Each row is a point on a landscape with many valleys, with its height.
From any point a ball rolls to the lowest of the 2 points nearest to it. It stops when none of these is lower. Distance is the straight distance between rows; heights are no part of it.
sed: [ 28 -27 -20 -21  13   9 -11  41  22  -5  29 -33  17 -33  10   7  58 -13
 -37 -12  18 -28  13  63   4 -22  -8 -63  21  24 -35 -12 -29  12]  (h 81)
fegev: [-34  -4  21  -1 -53  -6   1 -46 -19 -53  10  28 -14  -8  16 -20  10  -2
  -3  47 -10  26  39   9  -2  19  11   2 -44 -39  -4  28   5  -1]  (h 317)
zegom: [-46  25 -21 -39 -10  30  49  -7  67  17  -6  23  10  -4  -3  47 -25  74
 -23  -9 -62   1 -10 -10 -20 -21  28  63   6 -41  45  13 -35 -19]  (h 375)
pudu: [-18  32   4 -50   2   2   3  23  35 -21  -3  14  -5 -14  22   8 -11  48
  14  20 -41  24 -29 -35  23   4 -22  12  39 -23  -5  23  47  12]  (h 153)
Kaz: [ 33  40  61  -5 -27 -40  38   6  11  20 -10  26   7  15  27 -26  51  18
 -45 -31   4  -8  21 -30   8   5  49 -18  38 -15 -12 -21   6  11]  (h 576)
Fev: [-38 -35  -4  -6   8 -43 -15 -69 -40  23  -1  15 -14  33 -10   1 -10  57
   3  40 -28  29   5 -15   6 -14  13  49 -42 -26   5  -3  -5 -26]  (h 611)
dag: [ -5 -25  22   1 -18 -16   9 -62 -21  -5   4   8 -39  19  -8  14 -35  38
  -3  12 -62  42  18 -31  23 -13   3  34   6 -16  -1   5  35 -13]  (h 628)
bod: [ 31  23  33  20  23 -35 -13  -4 -34  33   4  16  26  17  21 -35  66  -8
 -37 -28  53 -18  34  -6  -1  -7  14 -30  28 -12 -12 -15  25  12]  (h 593)
kulod: [ -1   8 -18   8  69  28 -62 -27 -43  12 -13   4  64 -17 -11 -58 -13 -13
  20  64  20 -46  -5   4 -22 -17  34  33   2   2 -45  -4  -3 -29]  (h 329)
Rup: [ 43 -22  25  24  -1 -30 -19 -49 -10 -29 -29   0 -19  17  -7  10 -17   6
  32  43 -52  14  38 -14  33   3  19   6  38  17 -41  13  46 -11]  (h 646)
gan: [ -2 -49 -21 -36  47 -16 -11  48 -56  10  29 -22   5   3  12  -4  45  24
 -52 -29  42 -30 -36 -44 -21 -46 -26  -6   8  10  18   1 -29  13]  (h 439)
veb: [ 19 -12 -17   7  -6  28 -11  22  46 -12 -19 -53 -33  16 -16  26   2 -66
  48 -32   5  29 -20  71  38  41 -61 -43  -6  15  21  -9  22   4]  (h 543)
kov: [ 25  38  36  18  34 -13  14   3  28 101   0  33  22  15  22 -12  -5  17
 -10 -52   5  23 -13 -17  39  14  26   0  40 -13  11 -14  28   5]  (h 235)
Lisu: [-19 -62 -11  -8  28 -18 -37  -1 -28  22  -9 -38 -27  42  25 -26  20 -23
 -25 -46  36 -10 -51  52 -47 -40   9   0  -9 -31   4 -45 -17 -31]  (h 438)
vil: [ -2   8   8 -30 -46  12  20   7  39  15 -11 -24  -9  -9  20 -24 -25   9
  -1  10 -14  16 -38  -9  12  15   9   7 -33  43 -17 -31 -23   5]  (h 279)
kazom: [-26  -4 -33 -57  52 -24 -31  55   2  31  -3 -41   7  -7  18 -31  41  17
 -35  -3  48 -41 -57  -8  26 -25 -16 -10  14  -6   7 -14 -13  13]  (h 424)
tov: [  0  11 -30   8   6  81 -26   7  10 -23 -24 -56  -5   9 -15   4 -34 -73
  34 -10  41  -1  -3  51 -22  13 -15   0 -25  24  19  -9  21  12]  (h 364)
Boli: [  1   0 -25 -12  47  26   9  -6  70  46  32  50  61 -19 -30   8 -23  27
  60 -14 -13  18  14 -21  23   9 -10  62 -14 -34   5  32  10   3]  (h 163)
nog: [-17  22  36 -28 -11 -34  23  -6 -25  24   5  29  26   6  39 -34  37 -17
 -70  -9 -19 -31   2 -52 -10 -10  73   4  30 -39  19  -6 -18   6]  (h 562)
piz: [ -2 -37  -2 -42 -13 -15  31  31  20 -14  27  -7  16 -21  18  13  35  32
 -55 -29 -29 -23   9 -32 -19 -37   5   5  45  -5  -4   2 -15   5]  (h 308)
Keb: [-23  12  -5 -22   2  39  13   6   9  24   7  11   4  -5  26  -8 -22 -10
 -15 -59 -26  20  26  15 -40  -5   5  41  13 -24  50  -2  32  -6]  (h 287)
voz: [-43  -5  14  23 -55 -22  -3 -42 -41 -69  11  21 -48   7  -6  12   4 -46
 -12  37 -26 -10  36  18 -24  12   8 -42  12 -40  25  28  -3 -18]  (h 359)
vadod: [-54  54  14   4 -14   6  14 -36  49  -8 -18  33 -41   9  -4   3 -17  -7
  32  13 -15  11   7  60   8  33   4  -3 -17 -57  22  17   6  -4]  (h 347)
gade: [ -5 -20  12 -27 -21  27   4  30  30 -46  19   3 -16 -17  32  22 -21   9
  -4  15 -24  40  28  -8  40  16 -15  -9  53  11 -16  28  70  41]  (h 191)
vos: [ 34 -20  10 -39 -10  11  39 -22  -4  38  24  20  52  -1 -31 -28  -2  50
   7  47 -24 -17  16 -79 -19 -25  -4  77 -41  31  25 -12 -42  11]  (h 427)
Nire: [-43  31 -22 -40  19 -14 -22 -25 -24  25 -45 -14  15  12  17 -55  21  27
  -2  50  27 -18 -41   0  30  -3  20  25 -28 -16 -13 -15 -14  -8]  (h 540)
bib: [-36  19 -35 -30   7 -10   4  -9 -11 -48 -22  15 -18  20  20   4  48  38
 -15 -10 -41   6  11 -10 -49  -2 -28  47  -5 -63  65  28   1 -52]  (h 405)
fadef: [ 23   2  28  20   8 -57  -8 -17   3 -34 -37  42   5  24 -15  -8  46  45
  35  26 -16  30 -11 -38   3  23   3  39  11 -51 -30   6  30 -16]  (h 466)
fepag: [ -7 -30   4  14   2 -56  -2   6   5 -44  14  11 -11   3 -25  12 -43 -22
  66  14  -3  28 -70 -38  35  12  16 -39   5  14 -54   6   3   7]  (h 113)
sova: [  4  48  16   6 -31  46  38  -1  61  17  27  40  30 -32   5   2   1 -25
  23 -17  15  31  71  34   9  51 -25  13 -48  -2  21   8   9  36]  (h 622)
bopus: [-20 -62 -31  24  58  -4 -23   6 -46 -18  15  -4 -31  -1 -22  24 -53 -19
  -5  -8   3  -2 -18  -2 -22 -50  18 -26  22  -8  -9  22   2   0]  (h 461)
Vaveg: [ 35   6  46  62 -21 -44  16 -14 -13  -3  13  12 -19  12 -37  -1  30 -41
  -7  -2  30 -11  33  38  21  11   9 -69 -18  19 -29   4 -28  20]  (h 601)
rosaf: [ 12  32 -23  16  47  40 -55  14  -3  36 -31 -19  48  -7  -8 -39 -20 -42
  37   6  27 -40 -11  44 -10   2  16  17  -3  32 -49 -33  20 -20]  (h 360)
Zedib: [-18  15   9   6  -8  25   1   7  32  17   9  -3 -11   0   0  -3   3 -65
  26 -31  14  18  15  81  24  38 -46 -25 -33 -11  26 -19   0   8]  (h 564)
feka: [-19 -27 -12 -37   6  14 -29 -59 -26  48  -8  11  23   2  -3 -33  13  47
 -19  55  -8  10  51  19  12 -16  -8  66 -58 -18  24  -8 -27 -15]  (h 586)
Sabi: [ 41   3 -19 -28   0  26 -11  58  14  -9  16 -20  32 -40   5   7   6 -58
 -24   9  16 -48   2  20  25 -28   2 -57  21  73 -60 -24 -21  12]  (h 152)
Melu: [-30 -16  14   0   4 -43  13  -4  27  25  21  20  15   5  -6 -14 -31 -37
  41  -7  12  22 -77  -2  36  12  30 -20  -9  -5 -35 -19 -17   1]  (h 166)
ziva: [-47 102 -33 -10  -3   6  10   1  33 -41 -56  14 -45  26  -7  11  21  -3
  22  -9 -22 -18 -12  55 -17  21 -19  -1 -23 -78  49  27 -27 -34]  (h 371)
dom: [ 12   8 -30   1  10   3  14   0  20 -14  16 -27 -28 -32 -13  69 -11  31
 -34  32 -47 -38  51  24  45 -36 -15 -52  44  32 -14  32 -24  12]  (h 437)
Lofo: [ 11  25 -22  31  34 -41  36  -7  30  63  -1   7  27  26 -38   9   3   2
  18 -51  -6   1 -49 -29   7  -3  -6  29 -30  -7  22 -21 -59 -42]  (h 148)
nisat: [ -1  -2 -11  -5   6  48 -38 -29  10 -31   4  -5  23 -50  -9   1   2 -10
  24  89   9 -31  46  54  12   4   6 -18 -23  34 -47  26   2  12]  (h 248)
Nal: [ -9   3  -3  -9  34  24  -4  37  35  30 -26   3  11   6  11 -23 -38 -11
  51 -30  22  46 -66  -6  23  42  -6  14  13  -5 -10  -9  66   7]  (h 288)
zusil: [ 25 -48 -13 -10   1 -10 -35  17 -31 -15 -26 -57 -48  22  17 -17  -4 -31
 -12 -17  -1  -7 -44  31 -36 -20  12 -14  12  27 -24 -44   6 -23]  (h 419)
Limav: [ 62 -30  17  19 -40 -20   7   9 -35 -43  -5 -30 -35  26  -2  16  28   1
 -17 -15 -15  20  18 -47  -2  28 -45 -15  24  55  24  -7  29   6]  (h 504)
val: [ 29  10  -2  -1 -30   4   9 -11 -22 -56 -23 -15 -24   8  -1 -13  -5  23
 -10   7 -33  13   8 -61 -37  12 -11  37  -2  25  11   0  30 -14]  (h 469)
keni: [-15  43 -21 -13  12   1 -28 -12 -26   9 -64 -39 -37  -9   4 -34   1  -8
  -1  40  20 -36 -24  39  11 -20  20 -18  -8  24 -52 -18 -18 -14]  (h 522)
Topot: [ 20  11  19  18  -4 -17 -25 -16 -33  28 -26 -26  -4  -8  -5 -36 -21 -11
   0  19  47  -5 -31  16  31 -11  18 -29 -27  55 -60 -36 -20  10]  (h 496)
reze: [ 37   4   2  19 -42  26  -9 -11 -35   0 -30 -49 -50  28   4  -6  -8 -86
  -3 -39 -37   3  16  20 -37  17 -21   7  -3  39  52 -40  -5 -35]  (h 718)
buf: [  6  11  -9 -13  49  -5 -41 -22 -81  29  17  14  64 -16  27 -51  -5   4
  -1  41   5 -37   8 -44 -11  -9   0  26   4  -5   1   5  22  -8]  (h 296)
nagan: [-14  21  12  10 -89  20  76  14  61  11  15  -1 -18 -19   2  41 -20  35
 -56 -43 -39   5  26 -11 -21  10  12  -5   0  25  43  -9 -26  13]  (h 381)
gos: [ -7 -54   2   9 -46  42  -3 -15  14  -4  30 -14   3 -34  10  -1 -19 -16
 -38  13  19 -13  22  57 -22 -12  37 -36 -16  15 -29  -9 -37  14]  (h 246)
favol: [-13 -35  -3 -51 -38  31   9 -11 -38  18  26  -9  36 -31  32 -31  25   5
 -49  36 -33 -23  11  -4 -29   4  -3  31 -46  17  29 -12 -68 -12]  (h 517)
Nasuk: [-19 -25 -20 -16   5  50 -25 -29  27 -54   4  -9 -14 -34  -1   9 -27  22
  17  55 -25  -3  54  38  -2 -11  -8  16   2  -9  -6  35  37  13]  (h 242)
fafam: [  8  11  -7  60  59   7 -14  -8 -45 -20  13  12  22 -16 -63   9 -59 -30
  32  18  53  -9   3  -5  -6 -18  38 -15 -12   3 -38  43   6  16]  (h 121)
Bol: [  2 -12 -14 -16  21   4 -28  34  19 -10 -17 -19 -37  -5  24  19  12  -1
  35 -11   4  29 -16  63  47  27 -63 -30  23 -13   7   5  52   7]  (h 526)
suf: [  -9  -11   24    3  -26  -13    3   15  -18  -22  -48  -47 -112   36
   19    7    4    7  -32  -31   -9   22  -28    2  -16    5   13  -27
   44   -2   38  -16   23   -2]  (h 406)
Nozim: [ 14 -17  -7  14  13 -11  -6  38  -7 -45   7 -14   7  11 -23  -1 -25 -49
  51 -23  33  12 -81 -41 -22   3   7  -8  -8  -3 -38  -1   4   1]  (h 164)
Dig: [ 26  48   5  17 -18  42  25  25  71 -35  -9  21  17 -17 -13  12  12  13
  32 -14  13  24  27   3   2  54 -40  17 -10 -11  13  27  25  17]  (h 639)
pamed: [-15 -25 -19 -26  24 -23  -7  50  -4 -15  18 -10  12  22   7  15  44 -49
  -6 -59  17  -7 -48 -18 -30 -28 -18 -10  26 -57  -1  -8 -13 -14]  (h 676)
Potu: [ 17  26  18  -4  36  12 -12  33  43  83  -2  20  33  19  32 -12 -24  25
  35  -7   9   9 -43 -14  51  24  -2  11  41  15 -27 -29  47  25]  (h 262)
Rozo: [-23 -13  -1 -22  -3   5   1  -8   8  33  30   3  22 -39  26 -15  -9  15
 -40  21  15 -11   4  12  21 -34  38 -27   3   2 -21   6 -41  23]  (h 303)
Memi: [-25  -5  -4 -51 -37  -8   0  60  36 -13  -8 -25  -1  22  43 -14  62 -49
 -18 -53  10 -27 -54  32 -31   2   1 -12  14 -46   7 -44 -33 -12]  (h 682)
Mip: [ 24  11   5   0  -6   5  -3  41  21 -24 -55 -35 -63  22   7  13  17  50
  -7 -17   0  23 -41  -8 -10  26 -17 -20  32  13  25   9  41   4]  (h 423)
Bil: [ 15  36 -15  27 -15  33  -6 -51 -12  29 -49 -18 -57  21 -18  -6 -41 -42
  16 -18 -48   2  51  39  -9  10  -5  26 -13  27  54 -21   7 -31]  (h 734)
dat: [ 18  17 -16  12 -48  32  16  -5  40  28 -26 -20 -49  -9 -40  25 -32  13
  26   7 -36  21  21  -7  33  47 -70  40 -42  48  49 -13 -10 -20]  (h 757)
funag: [-46 -10   2  -4 -20  -3  42   1  66  36  26  28  20 -20  -5  23 -21  32
 -15  -9  -4 -19 -20  -7  19 -15  43 -14   9  -4 -22  -8 -46  11]  (h 335)
ran: [ 22 -50  27  41 -67 -36  29 -13  35 -17  -1  -9 -47  14  -9  32  33  17
 -10 -14 -39  22  12 -20  19  43 -24 -22   6  22  31  -5 -15  -9]  (h 536)
Gobo: [-10  43  24  20  35 -47 -16   2 -18  -9 -37   9  -5  24   4  -8  26  52
  15  22  50  13 -34 -32  19  11  26  -7  13 -33 -37  17  31   5]  (h 486)
Komu: [  3  78 -24  18  48   2 -37   1 -56 -20 -29  24  24  31   9  10   5  28
  12  -4  19 -19  48 -39 -36   0 -27  20  22   5  18  23  51 -16]  (h 373)
Pufe: [ 16   5  10  30   6 -55 -10 -32 -44  57  10   3   4  -9  -6 -10 -31 -13
  50  23  -8  11 -23   1  73 -11 -17 -27 -36  45 -54 -21 -23  -1]  (h 462)
zus: [  4 -21  -9  -6 -12  47 -13  43  20   0 -13 -39 -20  15  10  -6 -25 -25
  26 -37  39  41 -30  21 -21  29 -14  17 -23  32   5 -24  49  19]  (h 326)
Gupu: [-25   1  31  12 -28 -22   9 -19 -23 -60 -18  -2 -86  33   0  14 -11 -50
 -17  -9 -36  18  14  -4 -32  24  10 -38  57 -25  36  11  24  -2]  (h 384)
lefo: [ 14 -22 -20 -26   5  47 -49  32  35  29 -15 -36  46 -18  28 -40  -4 -24
   4  -7  33 -29 -13  42 -27   9  16  20   0  25 -23 -47  26   7]  (h 388)
tivut: [-16 -20  13  37   0  26   8 -16 -38 -54  27  29   8 -31 -15  16 -39 -12
  -3  45  24  -2  10 -39 -26  -5  36 -20 -24 -10 -14  45   0  21]  (h 188)
gefe: [-39  15 -17  35   3 -42  44   6 -10  65  38   8  74   5 -37   6   9 -28
 -11 -37  33 -32 -50 -25   2 -10  23  -3 -31  -1  36 -17 -81 -17]  (h 203)
zevo: [-18  -2   2   4  21   9  15 -26 -23  68   3  -3   3   9  13 -11 -10  25
 -42 -29  23  27   2  -4 -12 -14  32  16 -42   2  43  -5 -14  -1]  (h 295)
Naraf: [  1  14  48  42 -22   2  30 -18 -59  17  22   9 -16  16  -4  -4 -28 -36
 -13 -39  60  38  16  -4 -11  21  -6 -26 -47  19  33   2   9  27]  (h 251)
vege: [ 34  12 -22  24  35  21 -36   3 -36 -41 -11 -17  23 -27 -31  11 -28 -55
  17  60  27 -45   9  31   6 -14  24 -35 -10  40 -50  19 -11  12]  (h 183)
verob: [-74  32 -30   4 -13 -11  17   5  26 -54 -17  25 -11  19   2  12  45  18
   0   2   8  -1  -2  40 -47  11  -2  14 -15 -88  55  16 -24 -34]  (h 386)
vevin: [ 27 -57 -11  -8 -18  35  -4  11   2 -17   8 -58 -20 -31  11   1  14  18
 -43   5  -8 -21  29  46 -23 -22  -4 -19  12  55 -17  -3  -7  14]  (h 165)
Lub: [ -1 -20 -27   4  61 -23 -16  15   7 -43  -6  -6 -50  14 -10  37 -22  16
   0  11 -18   6 -13 -10   0 -30  22 -14  67 -13 -23  39  30   4]  (h 468)
muk: [  6  31   2  13   0  20 -12  -2  48   9 -35  15 -23   5  -7   2 -42  -2
  29   0  -3  31 -20  27  12  29  16  11  17 -13 -11  -3  41  -8]  (h 316)
nedep: [-32 -33 -34 -12  -3  39  -2 -19  58 -10  28  -3  20 -35 -25   3 -50  24
  40  40   3   5  -2  27 -11  -7  -3  27 -40  11 -20  19 -15  18]  (h 181)
fiz: [  2 -54 -18   1  28 -35   2   4 -61 -16   7 -14 -28   8  -8  25  22  51
 -56  -3   7 -16  -8 -33 -49 -54  -1 -10  27   4  13  14 -23  -6]  (h 456)
soget: [ -7   4  31  22 -24  -7  21 -32 -90  40   9   5 -10   2  32  -6  -5  33
 -59   3  41  42  21 -18  -8  -4   3  -7 -75  34  37  -2 -19  16]  (h 328)
vodag: [ 35  17 -22   1  55 -17 -28   8 -63 -25  11  26  67   1  -7 -18  37  15
  25  13   1 -30  28 -64 -39 -18 -37  35  11   9  -6  16  30 -19]  (h 337)
Nage: [ 20  41 -11  14  24   8   5  -3  -5 -14  -3  -3 -29  -6 -10  39  -3 -37
 -12   3 -19 -29  58  38  37 -12  -2 -42  45  13 -12  29  16   2]  (h 417)
Tun: [ 27  11 -10  28  13  18 -42  18 -29 -13 -37 -63 -38  23 -13  16  -7 -37
  14 -29  35 -12 -13  35 -15 -13 -19 -26   2  27   5  -9  18 -11]  (h 394)
Kada: [  6  43   1  37  27   3 -23  26 -41 -65 -44   4 -12  32  -4  29  12  11
  13   0  49   9  43 -23 -15  22  12 -16  49   1  15  31  77  12]  (h 398)
Niz: [ -7  16   6  20  49 -32 -37  28 -38  -2 -51  -9 -41  32   7  -2 -14   9
  15  -1  49   1 -19  16   3  -6  22 -24  40  -1 -41  -4  48  10]  (h 500)
Nabed: [-14 -25   0 -36  -8 -23  35  15  27 -39  26  16  23  -8  -8  24  32  99
 -14 -13  -8  -9  -1 -66 -35 -14  -2  28  34 -26  18  44 -21  22]  (h 336)
desid: [ 24  34 -11 -29 -22   9  -3  24   5 -24 -22 -25  17   5  24 -44  39 -51
 -14 -36 -24 -41  -9  10 -37 -10  -3  17   9  -9  -5 -52 -13 -29]  (h 691)
Sepu: [ 12  -8  -3 -11  15  25   7  -8 -15  10  28  15  49  -9   7 -21 -13   2
   5 -14  -8  24  29 -39 -28  -1 -14  55 -11  -3  22   4  23   0]  (h 237)
dor: [-32 -10  -8  25 -27 -57  16 -23 -90 -21  28  19  28  19  -9   2  27 -16
 -13  24 -18  -7 -16 -12 -16  -8 -32   3 -51 -24  12 -10 -59 -56]  (h 372)
kavo: [ -4 -18 -13 -40   9   1  48   8  15   3  51  16  59 -21 -24   4   8  82
  -6  14  12 -27  15 -75 -35 -21 -22  36 -22   5  36  38 -37  33]  (h 370)
tobif: [ 33 -24 -11  -5  17  16  10  -2 -18 -14  57  20  65 -39 -13  -3 -25 -33
  20  16 -24 -21   2 -35 -10 -11 -14  11 -12  15 -16  17 -13 -15]  (h 156)
neri: [  8   0 -14  32  16   3  11 -47 -65  -8  45  28  38 -33 -46  22 -37   6
  28  51 -15 -33  12 -36 -18 -30  -8  16 -41   5 -15  40 -58 -23]  (h 247)
veraz: [ 18   8  36  36  20  16  19  21 -31  39  48  16  36  -2   1  -5 -10 -66
  -2 -56  70   8  -1  -3  -6   3   6 -30 -24   8   8   0 -12  32]  (h 177)
Feg: [-19  19  49  -9 -46 -10  42 -10  29  30  10  18 -44   1  18  14 -25  12
 -18  10 -19  24   9  21  49  15   5 -47   1   1 -15  -9  -6  35]  (h 362)
petu: [ 22 -40   9 -33 -25  23  19 -22 -12  18  40   0  45 -47   0  -6 -18  46
 -30  44 -32 -31  17 -33 -30 -34  21  29 -23  35  -7  -1 -64  12]  (h 479)
vumez: [ 15  37  -5 -37 -32  30  -9  19   4  -5 -11 -11  20 -43  18 -22 -12 -22
  -5  54 -16 -30  -1  -4  16  -8   0 -26  -6  60 -49 -13 -13  17]  (h 219)
Gim: [-28 -34 -17   2  21  29   8 -52  58  32  18  35  24 -16 -49  26 -60  60
  44  16 -17  25  35 -12   6 -13  -2  73 -38 -27   6  23  -8   9]  (h 96)
mativ: [ -6 -13  -9 -19  53   1 -34  29   8  13  -7 -17 -12 -11  27  -4  32  25
   5   3  31   0  -4  43  21  -7  -5 -23  46  -8 -28   6  41  19]  (h 514)
Zilu: [ 35  46  10   8 -30  39 -17  -1 -33 -14 -32 -15 -18  21  14 -25  20 -64
 -32 -30   3 -20  33  39 -51   6   3   3   7   4  22 -31  16 -14]  (h 704)
Rukig: [ 18  10  -8  -2  -4 -18 -21 -29 -16 -64 -39  24 -17  25  -8 -13  32  22
  34  15 -44  26  35 -28 -40  16 -17  68   3 -46  17  10  29 -45]  (h 435)
Gata: [ 32 -30  22 -44 -63  11  40  43  77 -33  -5  -4  -1 -32  28  14  21  46
 -25 -24 -33  -1   0 -26 -30   4   7  18  58   7 -14 -11   8  18]  (h 276)
lat: [ 36  -4  26  57  -7 -16  -1 -42  10 -11  14  16 -10  -2 -30  17  32  -1
  14  14   6   8  79  24  45  19 -21 -13 -36   1 -17  15   6   6]  (h 633)
Sugab: [  0  17   0 -29  31 -11   9 -19  29   5  26  46  49  -2  -5   8 -10  33
  30   4 -39   7 -13 -65  31   2 -10  38  12 -66  -6  33  18   9]  (h 110)
Kikob: [ 35  28   0  15  27  29 -27  45  30 -24 -44   6 -14  17   4  27  17  66
   7 -14  40  31  10  -8 -31  30   3  14  40 -11  22   8  81  14]  (h 420)
Rurek: [  3 -19  25 -36 -46  44  17  49  64 -32   8  -4  14 -26  43   5   7  17
   3 -28   7  33   8  -3 -14  39   4  14  30  10 -12  -1  57  41]  (h 238)
lupo: [-24 -27 -20 -47  36  39 -35  69  19  20 -13 -33   0  -5  34 -34   1 -20
 -11 -21  32 -16 -67  10  -8 -30  34   6  39   9 -14 -21  13  11]  (h 411)
fuzu: [  5 -11  -9  43 -23 -21  12 -53 -47 -29  37  28  17 -10 -30  22   7 -20
 -10  24 -33 -25  35  -3   0 -15 -13  -9 -16 -11 -10  17 -40 -34]  (h 315)
gevi: [-16 -12  -1   2 -24  27 -15 -32 -14 -82   3  13  29 -25 -16 -22 -11  -6
  36  71   8  14  24 -22 -21  27  -8  23 -52   2 -22  43  18   9]  (h 258)
Muliz: [-31 -18  46 -45 -59  20  40  35  55  19  19   6 -14 -27  49 -13 -23   6
 -13 -16  14  37 -29  -1  51  15  20 -27   1  27 -16  -8  -1  45]  (h 327)
sif: [-21  31  48  27  -5 -11  14 -27  15   5  -3  19 -70  11 -16  48 -32 -23
   5   8 -24  14  40  38  55   5  -2 -55  31  -8  13  32  18  29]  (h 391)
Bagi: [-37 -35 -16 -20  11 -59 -18 -16 -85  21  35  14  34  13  16 -30  27 -42
  -3   5 -14  -1 -36  -5  33   8 -39 -17 -38 -26  21 -17 -44 -28]  (h 407)
zekop: [  6   3  21   7  22 -22   5  17  -5  55  34  19  50  -2   1 -32 -29 -76
  15 -33  42  -8 -53 -32  32  10  56 -31  12   3 -15 -22 -15  25]  (h 112)
gemo: [ 31 -29   4 -14  26 -44 -26  33 -16 -26  26   0  28   5   8 -16  77 -15
  13 -13  21  -5 -24 -26   4  -6 -40 -15  25 -20 -38 -10  18   5]  (h 667)
fesil: [-15 -26 -16  27  10 -20  23 -10  -1  54  50   5  58   5 -20   5   4  24
 -31 -45  15 -18  10  -8 -22 -24  24   5 -19 -12  34  -2 -54   0]  (h 250)
rizo: [-15  53   3 -24   9  -4 -36 -28 -11  63 -48   3   7  22  25 -51  34  54
 -11  54   8  -5  34  -6  22   6  -6  57 -49   7  19 -26  -4 -15]  (h 559)
pama: [ 23  49  17  20  22 -41  33 -16  24  83 -34  43 -13  37 -14  15  -6  26
   7 -44 -41  19 -32  -5  43   5   1  16  -5 -28  18 -14 -19 -27]  (h 196)
zef: [-22  26 -19  21 -17  16  16 -29  21  27 -34 -19 -69   9 -28  32 -40  -5
  15  -7 -49  15   8  39  27  36 -49  -9  -9   6  66   3 -10 -33]  (h 746)
deze: [  3 -31  20 -47 -44 -23  11  -4 -58   3   4  -2  30  -3  44 -43  50   9
 -67  24 -27 -14  -7 -43 -16  -9  34  25  -5   1  18 -17 -34  -2]  (h 544)
puli: [  7   0  -7 -14  28 -42 -31  -9 -68  44  12  -1  22  -2   0 -32   8 -32
  13  16 -13 -13 -24 -17  47 -31 -23 -15 -16   9 -30 -14 -31 -25]  (h 433)
Lod: [ 25 -16  18  47   7  -9 -43 -58  -1   2  -4  23   0  13 -17  15  10  38
  32  64 -21  12  83  24  71 -13 -10  16   6   5 -43  14  34   7]  (h 658)
Mabul: [-54 -64 -50  18  31  -4 -19  17 -19   5  15 -22 -38  21  -2  21 -17 -14
 -24 -40   9 -23 -29  33 -48 -52  13  -4  24 -30  18 -17 -10 -36]  (h 449)
sive: [ 38  34  21  25 -49  23  31 -15  42  19  16  18   8  -7  -9  -8   0 -72
   3 -34 -15  -4  45  44   0  45 -21 -17 -42  28  13 -30 -15   2]  (h 594)
nuf: [ 10 -20  34  55 -64 -31  24 -11  11 -20  35  -9 -31  17 -18  34  22 -48
  -2 -18  10  21  29  34  18  33 -26 -56  -4  25  25 -15 -18   4]  (h 567)
lota: [ 25 -13   5   6   2  -9  -5  30  36 -29   1  11  30   9  -4   3  56   9
  29 -21  21  18 -18   0 -11  32 -33  19 -16 -20  -2   3  11  -2]  (h 654)
zabe: [  8 -29 -11  -6  -7   0  13  68  71  -8  15 -15   1   0  -6  24 -14 -24
  28 -51  28  10 -90  -5   0  -3  10 -28  14   4 -31 -19 -13   5]  (h 204)
Gida: [-34  35  -1   7 -55  -1  75  14  83   9 -11  23  -4  -1 -15  51 -37  57
 -19 -18 -34 -11 -33 -10  -5  -8  38   6  11 -22  19   6 -33  -6]  (h 358)
gef: [  7 -38 -27  19  46 -26  -4   0 -12 -15  -1 -20 -63 -10 -26  62 -21  38
 -28  25  -1 -16  24  -2  28 -62  20 -47  58  26 -18  44 -12  24]  (h 454)

Where does a ball stop that starts at each point below?
deze => Sugab
Rup => tobif
bopus => Lofo
gef => sed
bib => Lofo

Call two points neighbours if one is among the 2 nearest of the other. Go from one point of each pair to the other, from neighbour to neighbour, staying as low as possible. Name the highest point that can't be avoided.
fepag and Lofo => soget
buf and Sugab => Mip
fafam and Gim => nisat
fepag and zekop => Melu
Lofo and tobif => zevo
Gim and Sugab => Boli
